Each row is a point on a landscape with many valleys, with its height.
From any point a ball rolls to the lowest of the 2 points nearest to it. It stops when none of these is lower. Distance is the straight distance between rows; heights are no part of it.
zel (h 480): [115 126 158 192 120 129 112 136  60 163 143 106 111 120 163  49 142 112
 159 116 112 103 139 108 142  40 150 143 172 147 115 136 142  99]
fefav (h 326): [ 92 142 170 136 141 106 164 130 125 149 150 155 170 145 105 128 166  75
 132 145 119 149 123 154 138 171  83 106 118 111 130 161 110 144]
duzak (h 307): [120 139 169 133 133 109 109 134  33 146 158 170 162 122 142  76 142  65
 142 130  99 125 133 107 109 168 110 122 136 115 134 160 101 131]
Ked (h 412): [134 130 121 157 122  46 121 151 167 140 126  99 142 134 197  79 137  88
 149 137 116 102 121 108 175 161 134 115 148 121 119 139 154 102]
sor (h 561): [117 146 105 135 137  57 123 102 142 124 143  69 146 122  90  96 124  86
 140  55 121 151  58 125 137 119 190 141 101 132  94 135 162  86]
Lodut (h 445): [169 121 151 141  74 156 104 110 133 110 160 179 147 109 130 146 140 127
 140 143 114 118 157  94 112 159  85 152  77 131 129 123  98 144]
Ladov (h 328): [133 105  72  76 174 159 118 113 200 110 109 114 135 111 118 176  99 178
  81 126 168 121 155 177 135  85  93 131 107 183  78 116 122 138]
Muz (h 354): [133 111 168 171  97 114  94 108  30 122 176 187 148 142 150  93 152  72
 172 154  96 124 145 139 124 150  88 150 127 101 111 128 108 133]
savob (h 391): [113  65 121  75 191 155 102 104 144  81 118 124 126 111  76 161 104 191
  85  83 192 142 131 205 113  90 131 143 134 146 104 113 131 136]
sur (h 135): [167 134 153 182  65 143 220 121 167 106 154 123  68 153 144 157  83 145
  66 186 136 122 185 198 132 134 116 100 155 118 106 118 142 120]
kag (h 337): [130 116 133  93 195 128  88 130 124 103  76 140 163 116  95  97 121 155
 167 113 115 154 121 125 102 149 119 139 122 115 131 136 100 115]
pivo (h 551): [148 140 126 132 105 148 185 117 181 131 133 137 107 139 103 166 135 147
 144 170 122 132 142 124 127 141 104 107  97 111 150 124 104 162]
zuga (h 585): [134 138 120 110  97 162 149 117 231 111 137 158 120 142 100 186 145 137
 137 151 134  95 144 105 132 150 127 110  68 140 136 117 109 144]
nol (h 184): [133 171 140 115 194 129 123 125  68 137 113 108 170 102 103  82 130 100
 180  90 102 133  97  66 142 105 148 117 136 116 143 124 114  87]
vapub (h 397): [133 110  88 132 116  89 102 111 101 167 142 128 155 126 136  91 148  87
 157  89  93 110 119 195 156  88 102 149 106 160  42 150 139  89]
Vefo (h 514): [146 127 105 127  95 163 174 134 120 140 141 140 109 133 138 142 119 162
 155 183 108 133 141  74 127 144 107 111 116  79 170 123 108 162]
bibo (h 169): [159 113 115 111 148 157 136 142 148 143  79 142 131 122 133 121 111 139
 115 162 120 113 167 154 123 141  59 121 142 130 113 120  86 119]
Tiga (h 288): [154 124 108  63 136 158 145 136 178 160 104 118 145 125 122 162 103 155
  74 131 168 121 137 158 142 117  78 119 124 160 103 113 113 139]
dap (h 658): [ 98 121 161 184 168 124 113 133  92 123 100 155  85 116 154 106 169 141
 162 163 112 121 154 136 106  80 132 124 178 124 163 113 129  96]
Remut (h 173): [120 148 115 110 200  69  89 146 162 128  70 101 150 117 165  72 133 104
 165 103 110 110 127 112 156 125 134 106 171 128 116 136 131  64]
lupan (h 413): [ 93 181 132  59 206 143 147 136 193 140  96  83 140 141  78 130 107 137
  95 117 175 153 107 130 137  96 168 100 145 154 150  84 140 104]
dimur (h 571): [120 115  65 111 169 131  54  75 152  87 104 121 125 100  71 155 122 134
 109  60 125 149 121 212  92  82 173 170 107 143  66 129 140 119]
Lipu (h 406): [ 91  79 154 155 140 131 139 129  98  84 117 132  90 114 121 134 141 164
  96 133 160 127 129 179  84  94 133 136 139 119 117  99 138  99]
rudop (h 803): [123 143 145  87 142 185 156 145  84 155 103 139  63 154  73 176 120 177
 107 126 142 143 115 121  93  92 165  97 126 108 198 111  95 171]
Ros (h 260): [110 172 142 159 132 120 124 109  78 130 161 138 185 126  89  98 177  79
 202  84  80 143  91 129 144 108 128 150  94 143 124 170 134 112]
kufi (h 584): [ 65 173 218 186 130  91 127 139  99 166 139 177  98 143 133 112 166  68
 103 148 151 142 125 140 151 117 155  85 186 134 162 136 124 123]
Tuv (h 203): [157 101 119 174  85  58 154 122 157 127 172 109 128 152 183 116  93 112
 107 155 144  96 128 172 154 158 105 129 163 120  74 117 162 103]
zesu (h 317): [154 119  76  97 118 109 118 144 152  90 118 116 147 124 125 139  92 142
 123 119 154 106 107  83 106 204 126 143  91  93 122 132 147 130]
mem (h 814): [150  97 118  47 162 164 127 140  88 131  88 138 121 137  83 129  87 210
 118 116 127 158 135 180 119 159  91 128 158  83 169 135  92 158]
Lizak (h 305): [117 153 128 183 108 144 115 130 167 119 129 176 144 130 122 153 175 101
 160 143  94 125 166 108 130  90 116 143 100 197 127 139 123 116]
dodid (h 742): [110 147 150 153 129 116 143 153 149 148 107  77 115 146 128 101 140 125
 118 142 149 120 101  78 130  84 185 133 142 153 142 110 164 107]
motub (h 468): [144 143 104  99 131 146 145 157  98 167 110 127 125 133 131 123 119 137
 146 147 107 142 113  57 128 158 113 121 130  95 160 128 107 146]
vina (h 312): [154  70 105 157  92 155 169 104 147  64 143 134  92 130 124 160  87 185
  84 145 136  85 142 192  87 124 115 143 120 126  98 109 143 129]
Lel (h 676): [134 144 115  82 129 150 127 186 156 129  72 120  80 147 140 145 107 143
 119 147 159 115 123  73 115 201 154 105 136  78 161  97 118 145]
suvo (h 424): [118 116 116  38 192 140 102 120 169 125 113 101 148 126  79 169  93 179
  64  83 201 147 106 170 138 108 139 128 128 149 116 107 142 150]
zevig (h 325): [133 101  95 113 155 121 161 162  76 118 123 127 132 137 194  99 102  94
 137 177  99 146 150  61  94 218 120  94 149  79 156 178 106 133]
fabur (h 549): [ 88 131 204 179  80 101 155 143  99 161 148 156  75 151 146 141 143  97
  99 159 147 176 137 142 150 143 150 103 189 122 153 127 106 137]
Fova (h 462): [143 194 131  88 115 190 127 151 163 156 107 180 110 166  95 180 145 132
 144 148 109 130 149  95 134 157 104  99  98 134 177 119  70 174]
vigi (h 684): [104 113 130 218 159 108 102 118 122 121 107 113  94 117 169 101 160 135
 162 141 115 102 134 111 128  77 175 146 172 125 142 123 157  95]
roni (h 268): [148 135 162 179  81 156 166 100 166 141 173 136 132 137 146 147 134 110
  83 188 124 119 179 165 144  87  91 141 117 164 107 123 111 132]
Nila (h 499): [117  83  90 168 105 152 154 118  65 130 156  97 117 132 174 112 108 159
 165 144 131 146 116  77 145 133 140 145 145  65 140 133 162 114]
gure (h 781): [144 123 123  64 122 195 132 138 120 141 111 147  79 146 102 185 127 186
 139 124 139  93 122  89 105 104 152 106 110 106 182 126  89 189]
Dusug (h 267): [123  81  96 116 138 150 163 137  39 123 141 155 111 119 165 129 101 132
 135 150  99 158 156  93 103 216 110 103 139  47 169 146  97 136]
Siret (h 217): [185 129  95 131 129 150 176 118 175 131 113 128 106 116 133 131  84 158
  99 180 123  85 185 187 116 114  66 119 143 128 102 113 116 109]
tufo (h 398): [136 120 157 156 117 108  81 103 109 106 145 180 161 118 142 118 153  94
 158 143  88 126 142 117 105 173  96 154 101 113 106 130 109 114]
sibim (h 455): [162 133  80 174 129  46 139 127 183 101 125  95 139 126 198 113 117 111
 155 152 101  90 140 147 146 179 114 123 142 113  94 126 173  80]
nom (h 824): [124 100 132  67 157 174 139 149  82 132  87 141  69 133  62 154  97 207
 108 108 141 168 118 152  91 131 136 108 139  83 196 121  97 154]
puzib (h 702): [161  95 151 128  65 182 111 106 104 116 160 141 126 101 117 151 149 169
 124 123 112  92 132 125  98  71 125 167  73 151 161 126 113 173]
mego (h 48): [123 130 155 140 159 118 110 158 106 136  81 168 124 110 156 111 141  97
 134 170 113 135 163 118 117 162  93 104 169 102 149 134  85 105]
ledo (h 458): [ 91 152 143  77 211 118 127 117 168 136 105 104 165 124  89 117 128 121
 124  98 147 161 105 127 140 106 140 112 134 146 123 122 129  94]
nit (h 877): [161 114  89 168  54  88 111  94 143 106 198  96 158 146 147 121  98 113
 167 121  96 146 101 130 144 174 142 162  90 118  84 138 163 126]
falu (h 200): [187 143 139 135  57 151 199 121 143 113 157 148  54 137 113 180  73 160
  72 174 127 122 174 179 108 151 103  99 119  92 145 104 112 137]
Gub (h 211): [136 133  48  81 171 115 103 143 178 116  98  84 136 125  83 152 104 165
 131  54 144 126  86 123 120 103 174 140  96 152 120 120 166 119]
Safif (h 555): [172 108  73  94 133 121 160 137 124  77 110 130 115 139 140 124  53 151
 118 156 127 123 143 135  89 230  79 105 140  72 134 143 122 140]
rak (h 554): [138 108 129 171 122 107 156 139 115 123 137 130 122 132 158 108 122 124
 140 161 115 124 124 121 130 156  91 118 145 101 123 123 127 118]
Fosi (h 435): [106 128 167 148 131 136 134 130 109 159 129 108 123 122 131 107 155 111
  88 135 152 107 122 137 134  51 139 144 139 169  95 134 133 119]
ser (h 79): [140 157 108  93 212 107 110 136 114 141  82  92 163 119 119  58  93 117
 156  99 115 135 106  87 137 114 145 120 144 136 130 124 132  78]
Bobep (h 243): [112  75 166  89 115 177 129 109 129  85 128 175  92 132  86 191 168 154
  85 125 150 122 153 191 108 127 108 115 106 128 153 118  88 154]
tefa (h 134): [112  98 149 152  94  96 153 118 154 127 163 108 121 134 172 135 121 109
  62 145 163 111 126 188 156 112 115 131 143 146  48 121 152 112]
gikoz (h 265): [177 111 103 156 108 124 169  86 160  98 152 117 123 119 137 143  68 157
  86 160 134  86 158 200 122 121  83 124 117 123  80 107 153 100]
zusuf (h 524): [157 113  94 157 128 111 175 135 164  89 100 121  91 132 173 129  65 153
 137 171 118 112 139 142 112 219  96  87 158  76 131 118 132 109]
zono (h 282): [121 128  72 145  91  77 118 132 141 161 154  63 136 125 136 141 121 109
 106  88 142 118 104 157 154  55 170 164 111 189  59 145 199 111]
Rumus (h 431): [174  68  97 116  91 129 103  86 115  72 150 135 128 104 115 145 104 158
 130  89 118 103 107 160 101 151 119 161  76  98 101 114 142 134]
sigo (h 705): [120 143 142  99 150 131 111 166  91 132  98 151  87 126 147 123  98 105
 102 134 153 136 138  57 100 204 170 103 155  88 163 119 108 136]
Mimo (h 553): [143 141 116 115 135  97 171 160 185 106  79 116 103 141 178 141 105 111
  97 171 143 115 132 139 125 220 120  85 164  82 129 109 131 122]
fevuv (h 444): [117 104 122 184  76 169 137 138  82 129 148 115  95 132 157 138 107 171
 161 151 140 142 136  66 126 103 173 147 150 106 156 125 161 146]
Lofo (h 602): [122 109 156 168  93 104 154 159 126 113  90 131  65 118 172 149 125 144
  90 156 153 125 138 155 115 174 139 104 190  91 147  98 126 106]
fugag (h 220): [101 124 179 169 118 132 110 119  58 126 150 180  87 114 125 131 140 131
 135 151 142 160 132  80 106 107 133 137 151 119 172 112 135 153]
tosem (h 238): [141 146 111 135 141  98  91 152 165 130  80 120 142 102 167 109 153 113
 146 111 106 112 122 117 133 126 139 136 142 148  96 117 135  78]
paru (h 519): [118 108 139 178 113 106 128 132  88 159 147 121 123 128 168  72 135 117
 167 148 108 110 135 113 152 114 126 123 166 112 112 141 134 111]
rufu (h 264): [170 120 127 185  83  54 130 114 134 145 180 107 148 157 198  72  86 105
 152 154 106  74 137 160 185 165 104 111 151 119  94 147 160  96]
Kudo (h 361): [132  69  95  88 184 161 122 123 145 113 100 133 112 116 103 161  84 197
  87 131 178 116 170 219 127  90  81 137 157 144  90 111 119 142]
sot (h 665): [131 185 161 111 118 140 135 148  47 165 136 160 130 119 130 137 121  98
 106 122 143 155 109  54 110 156 138 114 139 109 191 121  90 157]
pib (h 464): [103 145 147  42 173 140 104 103 182 109 123 100 147 113  76 160 121 140
  75  59 176 141 108 131 127  95 177 129 100 158 138  96 122 117]
Rufor (h 407): [140 112 115  80 169 143 116 153 110 120  97 126 142 123 104 113 108 157
 152 123 132 145 119  85 109 173 127 108 109  87 171 139 112 137]
tibu (h 550): [102 157 178 115 123 163 110 132 154 127 115 162 110 123 109 158 155 125
  91 112 171 112 124  82 103 110 171 126  91 145 148 102 117 134]
nali (h 89): [146 141  83  57 137 125 105 113 158 111 118  79 149 108  90 144 114 169
 147  67 141 120  70  83 118 132 180 154  87 122 160 116 154 141]
zifa (h 193): [108  96 118 113 140 128 168 118 162 126 145 107 125 115 140 164 100 133
  44 144 184 127 125 206 148 120  79 110 152 134  66 114 139 133]
fak (h 370): [149 148  69 102 117  99  95 127 108 161 127 115 185 113 124 104 149  91
 152  56  69 147 117 154 155  87 109 149  86 190  75 142 126  82]
Mul (h 353): [114 198 140 104 142 172 151 168 146 166  99 124 144 160 105 157 174 124
 116 134 124 129 116  91 131  93 123 123 114 172 160 106 113 155]
duvup (h 899): [134 120  89 175  52  83  96 102 120 130 171  76 160 134 129  98 121 100
 184  65  67 172  98 116 152 150 193 169 100 112  91 149 155 107]
rutam (h 629): [107 132  70 110 212 106 104 110 154 126  93  85 153 115  71 107 117 147
 158  84 122 165 108 165 133  63 146 136 114 159  98 138 145  79]
mabib (h 856): [177 114  58 150  33 114 126  98 161  93 179  89 141 136 143 146  83 146
 161 117 100 125 113 102 139 137 154 178  82 135 110 120 174 149]
nuv (h 502): [102 171 156 176  89 162 143 149 130 164 129 172  74 160 122 169 136 126
 118 166 147 134 150  74 116  88 152 129 124 172 181 138 106 192]
gos (h 669): [159  96 141 113  75 152 126 108  79 148 163 114 152 103 128 135 140 147
 133 109 105 132  99 108 130 103 115 162 106 119 159 131 135 172]
Garar (h 147): [101 164 159 141 187 112 110 153 129 134  95 160 151 132 119 104 154 100
 142 145 111 153 128  92 123 152 104 103 135 125 147 138 107 113]
buzu (h 165): [109 129 143  91 188 150 139 145 186 150  72 121 124 136 141 139 135 135
  92 169 134 166 166 179 159 117  76 100 179 142 102 123  90 120]
beme (h 125): [123 116 130 115 159 137 138 110 169 107 115 143 157 123  98 148 151 140
 143 133 125 145 141 155 117 137  92 136 101 127 100 126 115 128]
funot (h 599): [105 119  78 126 209 107  73  98 153 103 106 103 140  96  81 130 112 119
 111  69 139 167 120 194 117  85 166 134 132 164  65 122 153  73]
luzi (h 349): [139 143 157  39 169 160 133 119 126 149 115 120 194 110  90 151 151 133
  90  99 142 148 118 184 131 107  74 128 126 144 153 133 106 159]
sadu (h 313): [121 106 167 164  99  60 109 119 114 142 173 126 141 165 200  49 123  91
 148 132 116  71 130 174 192 177 130 111 136 114  80 160 143 112]
dimu (h 920): [147 157  97 141  72 103 102  99 120 119 176  79 166 125 110 118 138 102
 167  55  89 165  77  99 145 119 192 172  83 132 149 136 171 127]
gukev (h 343): [ 81 157 177 160 127  98 121 118 109 136 157 157 172 140 103 103 184  63
 155 122 110 143 107 125 152 135 113 128 118 141 131 157 132 125]
res (h 127): [108 106 147 153 122 157 128 124  76 126 137 199  72 130 104 158 136 160
 143 147 129 152 149 113  86 129 125 118 124  97 184 122 102 144]
Geso (h 595): [116 160 162 142  78 135 106 136 144 132 154 174 106 128 107 159 154 106
 120 138 163 131 129  60 115 144 147 137  99 130 164 109 125 167]
Kezem (h 834): [160 113  78 113  52 147 123 127 161  91 151  97 122 129 126 161 114 160
 149  93 137  95 104  84 130 135 178 175  71 126 137 124 165 159]
gab (h 610): [164  92 129  83 112  98 169 129  78 102 153 120 155 129 134 117 112 113
 106 143 111 136 111 127  90 202  84 121 104  91 157 160 106 152]
Zagub (h 562): [126  80 108 193  63 151 150 144  50 100 166 148  73 136 189 140  78 162
 124 175 117 156 161 109 133 160 151 122 189  79 157 111 143 115]
kidu (h 209): [112  90 140 133 130 138 144 129  28 113 126 180  83 115 117 125 111 154
 142 131 120 166 137 114  93 182 115 112 145  76 180 123 111 126]
zev (h 59): [105 147 130 167  99  69 115 128 118 157 170  82 138 146 145  55 127  81
 191  85 108 134  84  92 179 131 202 136 146 136 114 157 183  99]
seten (h 378): [133  94 155 200  71 157  90 136  90 118 173 145  89 132 178 123 112 143
 148 167 135 141 167  72 132 115 159 152 168 141 144 120 136 145]
zegat (h 538): [149  90  94 142 115 134 153 121  76 137 167 125 141 121 162 107 110 137
 173 153  97 131 140  83 137 154  92 142 120  66 120 149 131 128]
numas (h 283): [139 102 171  80 113 181 113 103  71 102 138 189  94 108  97 164 161 163
 120 110 119 108 141 174  87 119  98 126 110 108 194 114  97 182]
Tik (h 513): [149 107 118 100 140 113 104  81 117 105 131 116 173  90  91 134 158 139
 148  58 101 147  81 166 109  97 112 153  84 119 138 136 138 138]
bir (h 396): [135 124  93  80 193 123 132 157  97 115 113 112 163 133 153  60 114  95
 147 142  93 149 127  47  90 204 124 110 126 118 146 190 117 139]
Vovel (h 644): [134 151 122  71 102 168 127 175 198 145 110 153  66 169 126 179 130 136
 136 156 151  92 137  87 112 173 165 106 112 118 165 106 111 168]
lizen (h 798): [161  97 127  33 161 161  86 109 116 118 110 133 150 126  87 136 115 178
 128  93 135 129 122 150 105 147  90 126 110 109 165 141 100 170]
Rido (h 358): [ 93  63 133 159 104 159 159 129 108  65 113 125  74 132  99 176 114 187
  65 145 162  98 146 199  80 104 151 141 112 128 118 132 142 120]
solor (h 507): [114 140 146  95 141 141 109 135 180 117 108 105 127 131 105 138 137 135
  87 112 180 114 112 105 118 112 175 129 116 145 120  94 133 104]
gibo (h 292): [120 188 135 119 119 137 164 181 148 207  98 127 144 159 135 127 157 107
 135 159 111 136 122  92 158 122 100 112 146 155 141 127 107 150]
Sogoz (h 547): [133  90 105  97 176 125  86  65 121  85 123 115 151  96  80 137 150 129
 145  80 110 159 120 217 102 102 130 184 111 140  92 120 136 119]
sozu (h 779): [141 126 143  41 144 157 108 134 177 131 106 137 120 141  83 166 125 164
 117 109 156 116 125 124 123 157 124 111 101 114 158 123  97 169]
puz (h 257): [113 159 187  95 165 161 102 127  93 121 124 188 163 118  93 145 168 102
 115 122 129 164 128 142 107 151  85 115 122 122 154 135  95 152]
vum (h 216): [123 147  82  67 146 125 114 148 167  85  95  99 134 135 104 139 113 137
 155  96 140 124  93  78 107 186 183 128  95  94 145 117 148 128]
gudo (h 467): [169  90  84 126  93 102 115  67 107 112 163 121 166  95 124 147 106 147
 143  90  81 134  77 160 118 123 118 174  84 114 116 127 153 147]
Dipus (h 808): [128 127  95 151  70 155 103 156 166 103 122  90 100 136 141 142 115 146
 123 103 147  86 130  66 130 104 202 176 101 152 116 130 157 138]
sona (h 434): [136 122 127 194  89 126 105 141 109 151 135  71 111 119 175  92 128 136
 136 140 126 113 150  96 136  45 173 176 159 182 111 139 149 117]
Sugaz (h 387): [134 118 142  83 151 130 143 114 114 165 134 111 177 112 109 135 154 117
  88 110 140 128 109 188 147  91  62 145 117 157  94 123 117 143]
Numo (h 433): [104  99 141 164 124  90 125  97 110 173 172 135 143 143 149  77 153  99
 145 119 120  85 130 219 183  76 112 134 123 157  54 151 139 115]
Zab (h 308): [104 174 176  69 181 201 131 122 126 141 115 169 173 125  78 160 179 117
  88 112 129 166 139 162 132 100  79 111 135 147 161 131  85 176]
gipu (h 582): [165  96 107 101 116  86 196 148  95 100 140 127 105 151 143 113  75 114
  90 143 115 145 138 157  79 241 102  90 134  85 127 164 115 137]
Tuto (h 633): [121 180 174 124 115 161 106 132  99 158 143 186 106 128 110 166 146 107
  94 123 156 137 116  74 106 129 125 122 122 126 194 118  99 192]
Sanav (h 311): [150 146  69  89 138 111  94 148 157 152  95 116 156 105 132 112 119 103
 142  80  98 129 130 121 128 100 116 145 104 180  81 128 134  90]
Kuget (h 327): [153  92 127 178  88 134 147 110 141 116 158 122 148 115 129 129 141 126
 111 153 116 109 150 170 134  83 109 160 105 160  80 122 126 126]
tedug (h 418): [153 134  66 142 114 116 136 132 209 102 117 101 134 131 142 154 109 144
 118 134 134  92 130 132 136 111 122 140 111 163  80 120 158 117]
luk (h 523): [150  79 128 186  54 184 145 103  77  92 193 153  94 136 179 147  74 174
 144 168 130 119 175  83 130 162 139 142 140  77 147 116 143 128]
Mil (h 278): [126 201 143 148 163 150 112 118  21 139 159 142 177 108  95  78 132  74
 181  93 101 116 104  78 136  78 144 125 139 121 158 149 122 113]
Zila (h 344): [127 109  86 144 104  96 128 111  96 177 162  80 155 120 124 101 131 111
 133  87 116 119 104 180 147  28 152 170 107 193  70 166 168 128]
roko (h 363): [110 138 166 165 100  56 124 141 147 156 152 123 145 158 192  69 164  66
 157 156 111  92 135 132 191 191 142  97 143 130 122 167 139 117]
mok (h 493): [ 82 144 141 145 160 123 147 140 187 140  89  79 106 121 179 136 170 125
  80 153 161 106 142 138 141  70 161 121 172 163 140 117 131 108]
Fik (h 639): [154  95 143 106  82  99 142 102  83 141 181 103 173 116 139 116 125 126
 115 103 115 139  91 131 110 161  93 156 105  97 157 139 137 174]
kivi (h 666): [128 139 105  98 189 134 116 107 143 121 110  98 157 103  58 134 134 164
 146  74 125 142 107 135 118  51 140 144  93 180 148 134 133 113]
rekoz (h 730): [142 127 127 103 120 194 106 124 129 118 117 150 124 111 104 172 159 164
 152 121 102  73 143 123  98  53 128 153  74 164 166 147 101 169]
Dov (h 309): [102 133 182 194  90 116  96 143  87 139 159 151  90 140 173 108 129 122
 143 155 140 149 133  78 132 134 163 125 196 114 156 133 141 143]
Lesed (h 207): [144 148 166 185  83 145 211 118 162 158 156 133  81 160 142 149 130 112
  93 212 112 139 180 181 152 105 104  97 156 136 124 126 110 144]
tana (h 469): [ 88 132 157 144 156 115 152 129 141 160 113 116 115 125 170 123 174 104
  76 139 143 106 135 174 159  77 116 111 169 151 109 131 125 108]
lodak (h 511): [137 133 137 139 122 129 112 113  94 111 145 103 129 107  84 126 137 129
 139  83 134 139  84 104 102  89 174 160 100 132 128 117 141 113]
safu (h 484): [178 102 125 163  54 175 118  91  99 109 190 163 125 124 153 140 111 147
 153 155 102 107 162  89 131 143 119 154 108 104 127 119 115 152]
Saz (h 118): [134 125 139 120 179 119 103 148 164 132  62 135 128 100 172 114 142 127
 106 153 138 130 159 150 135 153  90 107 177 140 117 118  97 114]
Butav (h 368): [164 103  59  89 134 126 129 120 194 105 127 125 152 115 110 177 115 167
 121 115 131 107 137 160 130 110  95 140  80 171  84 124 141 135]
Zafaz (h 302): [126 148  59  51 202  92 104 150 183 120  82  87 163 144  96 121  75 169
 136  88 155 145 102 118 135 146 159 131 128 156 120 107 169 109]
feror (h 206): [120 117 129 167  77  93 114 135 162 133 157  75 131 129 167 116 131  94
  97 120 154 108 112 158 171 102 161 151 137 176  58 134 167 106]
nub (h 471): [ 96  92 186 161 106  90 143 132  85 168 167 134 120 152 149  68 141 121
 133 131 147  98 116 196 179 106 117 109 150 125  95 142 149 108]
gir (h 577): [127 152 148 145 130  84 141 162 161 126  79 141  87 135 181 144 145 103
 104 166 137 133 146 120 127 191 132  84 190  97 154 109 104 132]
mulu (h 411): [110 163 123 173 150 168  92 121  68 126 131 193 158 112 110 123 177 104
 194 114  85 134 147  90 118  92 111 167 123 134 133 139 120 129]
zupo (h 352): [116 179 145 144 169 165 122 123  17 141 145 185 157 105  89 112 160  92
 179 102  94 125 121 110 105 110  93 123 141 115 160 145 120 143]
bik (h 366): [108 162 111  46 226 100 137 143 179 145  98  73 160 165  91 103  74 143
 109 111 185 157  93 128 137 145 171 109 156 132 133  95 160 119]
goro (h 195): [ 93 116 174 107 142 153 134 114 135 103 123 160 126 102  91 157 161 133
  99 137 154 155 138 154 116 147 101 114 116 118 138 114  98 132]
zan (h 164): [116 132 132 177 100  79  86 128  94 140 168 108 141 146 191  66 131  85
 196 118 106 122 121  68 173 168 175 122 146 106 123 170 157 104]
mub (h 210): [106 147 129 129 143 159 127 120 185 117 125 141 172 111 105 151 178 108
 132 122 111 140 142 141 145 104  87 132  81 188 101 127 113 110]
Dagi (h 229): [138 139 109 116 126 132 150 155 146 177 112 133 149 127 138 107 151 121
 116 147 116 116 136 127 153 101  69 116 139 162 107 132 113 122]
dalif (h 758): [140 116 126  68 132 182 106 135 157 118 110 131 114 132  80 167 145 179
 129  90 148  90 121 115 100  88 146 128  94 139 152 136  99 151]
selu (h 775): [108 154 132 159  72 138 131 164 156 141 142  84 117 141 136 123 130 134
 141 141 152 126 105  53 134 112 204 167 130 157 131 107 187 136]
Mirim (h 208): [ 88 141 155  70 197 113 159 145 178 155  79 127 145 155 132 119 130  92
 108 156 139 172 149 172 167 172 100  80 183 113 115 154  76 129]
fose (h 461): [113 135 111 145 128 117 146 156 227 110  85  91 111 122 177 144 139 142
  94 158 146  93 135 142 153 117 120 128 147 161 115 101 148 119]
dup (h 630): [103 104 162 180 127 131 124 155  72 124  96 160  60 121 144 131 137 143
 103 159 118 133 153 139 105 121 130 112 191 107 159  98 122 104]
Vip (h 258): [101 158 147 131 206 140  91 114 125  98  97 173 165 113  78 120 160 123
 187 108 106 176 141 110 105 149 122 119 117 133 150 136 104 122]
rav (h 383): [136 112 132 169  75 134 115 128  91 146 152 111 130 113 136 113 135 123
 122 131 121 114 133 125 129  67 137 181 123 166  92 137 133 125]
mes (h 263): [121 153 162 170 101 116 190 124 150 172 148 147 116 160 155 126 157  86
 125 182 116 138 154 159 183 140  87  83 160 125 131 137 116 154]
dolo (h 699): [123 181 158  91 175 126 133 145  62 141 108 133 115 129 140  95 101  89
 121 147 146 150 112  41 100 163 163  85 144  90 196 112 106 127]
febe (h 259): [117 137 141  82 164  99 173 138 157 145 108 116 170 155 122 117 130  94
 115 153 123 161 129 159 136 183  74  86 123 124 111 161 104 136]
gomi (h 414): [117 191 133  88 172 191 126 147 149 147  94 172 156 153  78 172 156 154
 154 121 121 143 131  94 126 109 103 113 106 151 183 130  93 172]
Zer (h 615): [162 147 103  75 104 175 150 136 227 112 123 162  90 163 109 169 109 146
 137 164 135  82 157 109 114 197 126  83 101  99 152 112  94 154]
galu (h 162): [108 158 141 170  90  83 108 116  82 155 174 105 168 130 120  67 155  76
 177  78  93 132  95 107 168 112 166 140 105 146  94 158 148 106]
Fot (h 491): [155 125  84 157 127  86 139 120 184  80  88 117 111 126 171 145 102 151
 127 138 134  94 133 154 123 181 101 112 157 112  92 102 168 104]
Burim (h 386): [141  98 113 135 108 131 105 119 147  87 123 125 126 114 123 138 117 149
  96  99 165 104 102 119 105 149 148 153 106 108  90 111 138 132]
Zepa (h 310): [100 164 166 146 128  96 161 141 152 186 112 147 121 154 179  84 168  72
 149 157 115 112 143 152 190 167 105  64 154 115 132 165 118 132]
pap (h 453): [116  83 154 156 119 114 121 118  64 117 142 125 119 109 110 111 135 144
 118 104 133 136 107 158 104 108 145 158 128 103 115 113 148  94]
rutu (h 510): [ 93  99 193 165  99 109 153 127  95 148 146 139 105 154 130 109 139 114
  95 157 147 142 134 170 138 110 117 115 158 120 115 129 141 120]
bekas (h 446): [103 140 166 196  61 153 102 141  99 130 169 160  77 159 147 152 129 134
 124 184 153 154 152  71 118 101 167 141 156 171 176 126 120 190]
Bor (h 245): [114 141 147 150 126 105 100 119  64 145 160 149 152 126 161  74 139  73
 166 131  99 132 107  48 140 160 142 134 137 100 126 155 143 119]
tas (h 512): [107 146 114 112 170  76 125 125 169 129 112  84 153 127 102 108 132 100
 139 101 127 152  94 122 132 134 144 120 105 123 101 134 163  88]
nekek (h 244): [124 125  82  64 173 123 148 145 193 135 125 102 149 123 140 166  84 128
  59 146 173 145 133 167 154 145  76  93 143 142  79 117 121 139]
Sasu (h 563): [111 144 112 144 150  95 108  89 127  92 122  85 128  88  84 134 121 108
 128  63 136 154  74 134 102  90 212 144  99 124 109 119 158 100]
Mev (h 384): [130 153 109 193 106 171  84 117 116 113 135 181 134 122 127 138 162 121
 188 123  68 118 154  81 120  67 139 172  90 175 126 145 122 135]
vun (h 712): [102 171 138 175 150 103 117 144 147 146  96  89 123 113 151  93 155 104
 173 128 117 114 124  91 154  64 185 133 156 159 138 124 156  77]

Where does a ball stop that starts at each point below?
sigo | mego
Tuto | tefa
rutam | nali
kufi | ser
fabur | ser

Call two points neighbours if one is among the 2 nearest of the other. Go from one point of each pair to the other, from neighbour to neighbour, staying as low as possible. Name the highest point that can't be avoided.
zusuf and nali | Sasu
Lesed and ser | vapub
mego and zev | gukev
Lesed and tefa | roko
res and beme | numas
